Each row is a point on a landscape with many valleys, with its height.
A ball rolls from a point to the lowest of its 6 nearest points, and stops where none of them is lower. Distance is the straight distance between rows; heights are no part of it.
bufe: [-59 5 6 -32 -15 -7 -57 17]  (h 754)
nad: [-77 18 4 36 -61 -19 -2 -24]  (h 326)
sagos: [24 -10 13 74 11 -17 47 -8]  (h 339)
nuve: [10 14 -10 -5 14 11 -11 -3]  (h 506)
panam: [28 -7 9 26 28 6 28 3]  (h 419)
lub: [9 10 -6 20 -1 5 11 -8]  (h 776)
zum: [-54 1 15 6 -20 -10 0 -6]  (h 470)
moto: [-32 -4 6 -26 -17 -7 -11 1]  (h 609)
vit: [7 11 -17 -37 6 8 -37 4]  (h 657)
tamul: [4 12 -11 4 -8 4 2 -7]  (h 281)
Vani: [-56 0 16 17 -24 -13 10 -9]  (h 493)
pon: [48 -7 -3 -41 44 18 3 11]  (h 382)
roso: [7 5 -3 46 -18 -6 28 -14]  (h 492)
Movo: [41 -15 4 11 31 8 31 7]  (h 490)
rez: [9 1 -3 60 -17 -11 31 -15]  (h 438)
luma: [-15 1 -2 -11 -22 -5 4 -7]  (h 759)
tobab: [22 5 0 -2 33 13 3 5]  (h 489)
Rana: [75 -2 -19 -37 43 25 5 8]  (h 314)
duf: [33 -2 -2 -55 50 19 -31 21]  (h 420)
rizo: [40 -6 -5 -51 49 18 -14 18]  (h 378)
Razi: [24 3 0 -33 44 16 -22 14]  (h 329)
Gan: [-62 6 8 -22 -17 -11 -43 6]  (h 654)
Rus: [-8 5 -7 -17 -16 -1 -8 -5]  (h 751)
lav: [35 -19 13 63 19 -16 49 -4]  (h 322)
vif: [14 13 -15 -47 15 13 -54 15]  (h 728)
nikin: [-13 0 -7 -50 -14 -1 -33 9]  (h 775)
manik: [14 -4 4 84 -17 -25 43 -18]  (h 551)
Pem: [81 -2 -20 -18 40 22 14 3]  (h 251)
zuvas: [30 -1 0 -24 43 15 -2 11]  (h 154)
pazo: [10 3 -6 45 -6 -3 22 -8]  (h 454)
Vefod: [-34 -13 19 47 -39 -21 42 -14]  (h 603)
fal: [-81 17 2 21 -66 -20 -15 -21]  (h 230)
zabob: [-46 -7 17 20 -26 -12 22 -10]  (h 540)
tolet: [68 -16 -3 6 29 12 35 4]  (h 573)
vipe: [9 9 -5 14 8 8 5 -4]  (h 542)
vukab: [-70 16 7 21 -36 -16 -10 -16]  (h 357)
Talag: [35 -6 2 -16 39 15 8 9]  (h 351)
kelim: [63 -7 -13 -54 44 22 -8 14]  (h 509)
Guni: [-66 7 18 42 -32 -17 12 -15]  (h 462)
nuvi: [-38 -4 7 -40 -14 -6 -30 10]  (h 716)
Dud: [-47 -3 11 -10 -20 -9 -6 -2]  (h 514)
sopet: [-26 -5 2 -46 -12 -4 -34 12]  (h 772)
lisun: [11 15 -12 -19 15 12 -23 1]  (h 499)
Zupe: [-11 1 -5 -33 -15 0 -15 0]  (h 714)
vamev: [-76 17 -1 4 -54 -18 -31 -14]  (h 354)
beka: [11 9 -17 -57 11 13 -59 18]  (h 829)
Non: [-29 -11 15 34 -34 -18 36 -12]  (h 553)
gimeb: [25 -3 5 7 31 11 16 4]  (h 637)
Duto: [-70 19 3 -3 -33 -13 -37 -3]  (h 478)
Mir: [-36 -9 -1 -65 -6 2 -60 30]  (h 855)
Dabeb: [58 -10 -6 -34 39 20 8 8]  (h 480)
Dez: [72 -9 -12 -9 34 19 27 4]  (h 443)
demu: [24 -9 15 85 7 -25 47 -14]  (h 424)
Zufi: [-26 -10 -3 -79 -8 9 -69 39]  (h 868)
defig: [12 10 -5 8 17 11 0 -4]  (h 101)
vop: [2 3 -6 27 -21 -4 22 -15]  (h 90)
zeze: [41 -13 4 -1 36 13 26 7]  (h 620)
fev: [23 -5 6 54 15 -6 33 -4]  (h 226)
Lebus: [-9 -8 -15 -81 -7 11 -72 37]  (h 897)
luga: [-53 -4 20 42 -29 -18 30 -13]  (h 533)
Paro: [9 -3 2 72 -22 -18 38 -15]  (h 473)
miva: [-62 7 14 5 -23 -12 -8 -9]  (h 432)
kedip: [9 13 -11 -6 -1 7 -10 -6]  (h 646)
Refu: [0 -3 0 57 -32 -13 37 -17]  (h 539)
Muk: [-13 -12 8 49 -42 -19 43 -15]  (h 586)
bupa: [89 4 -23 -33 51 28 -3 8]  (h 451)
nak: [20 10 -12 -54 39 18 -59 22]  (h 555)
Lop: [19 2 4 33 20 4 20 -4]  (h 337)
tepap: [-14 -5 5 33 -33 -10 32 -12]  (h 450)
somi: [-32 -6 12 10 -26 -10 21 -9]  (h 463)
Poka: [20 11 -9 -33 37 14 -35 10]  (h 429)
Sif: [-23 -5 1 -55 -10 -1 -44 15]  (h 808)
fite: [-15 -3 3 17 -29 -7 23 -11]  (h 165)
Debip: [58 -10 -4 -20 35 15 23 7]  (h 526)
bokar: [35 -15 9 34 26 2 39 2]  (h 324)
Sarit: [14 -2 4 68 -6 -13 34 -10]  (h 350)
Fama: [-2 -9 4 63 -40 -20 45 -18]  (h 635)
Vuki: [2 8 -12 -29 -4 5 -24 -4]  (h 623)
golok: [-3 5 -5 11 -20 0 14 -11]  (h 152)
rubop: [20 8 -1 -18 37 15 -14 5]  (h 335)
zepa: [-53 2 15 -12 -17 -12 -20 -2]  (h 517)
Gevu: [-3 -2 -12 -63 -10 5 -54 19]  (h 917)

Where does a ball stop that starts at each point below?
Paro -> fev
Dud -> fal
manik -> fev
Movo -> fev
Vefod -> vop
Sif -> fal
kelim -> Pem
Vani -> fal

Call two points neighbours if one is among the 6 nearest of the other. Go from one point of each pair to the other, from neighbour to neighbour, staying as low as possible. Name the highest point that can't be avoided.
fal and defig -> zum
zuvas and fev -> tobab
Pem and zuvas -> pon
defig and vop -> tamul
fev and defig -> pazo
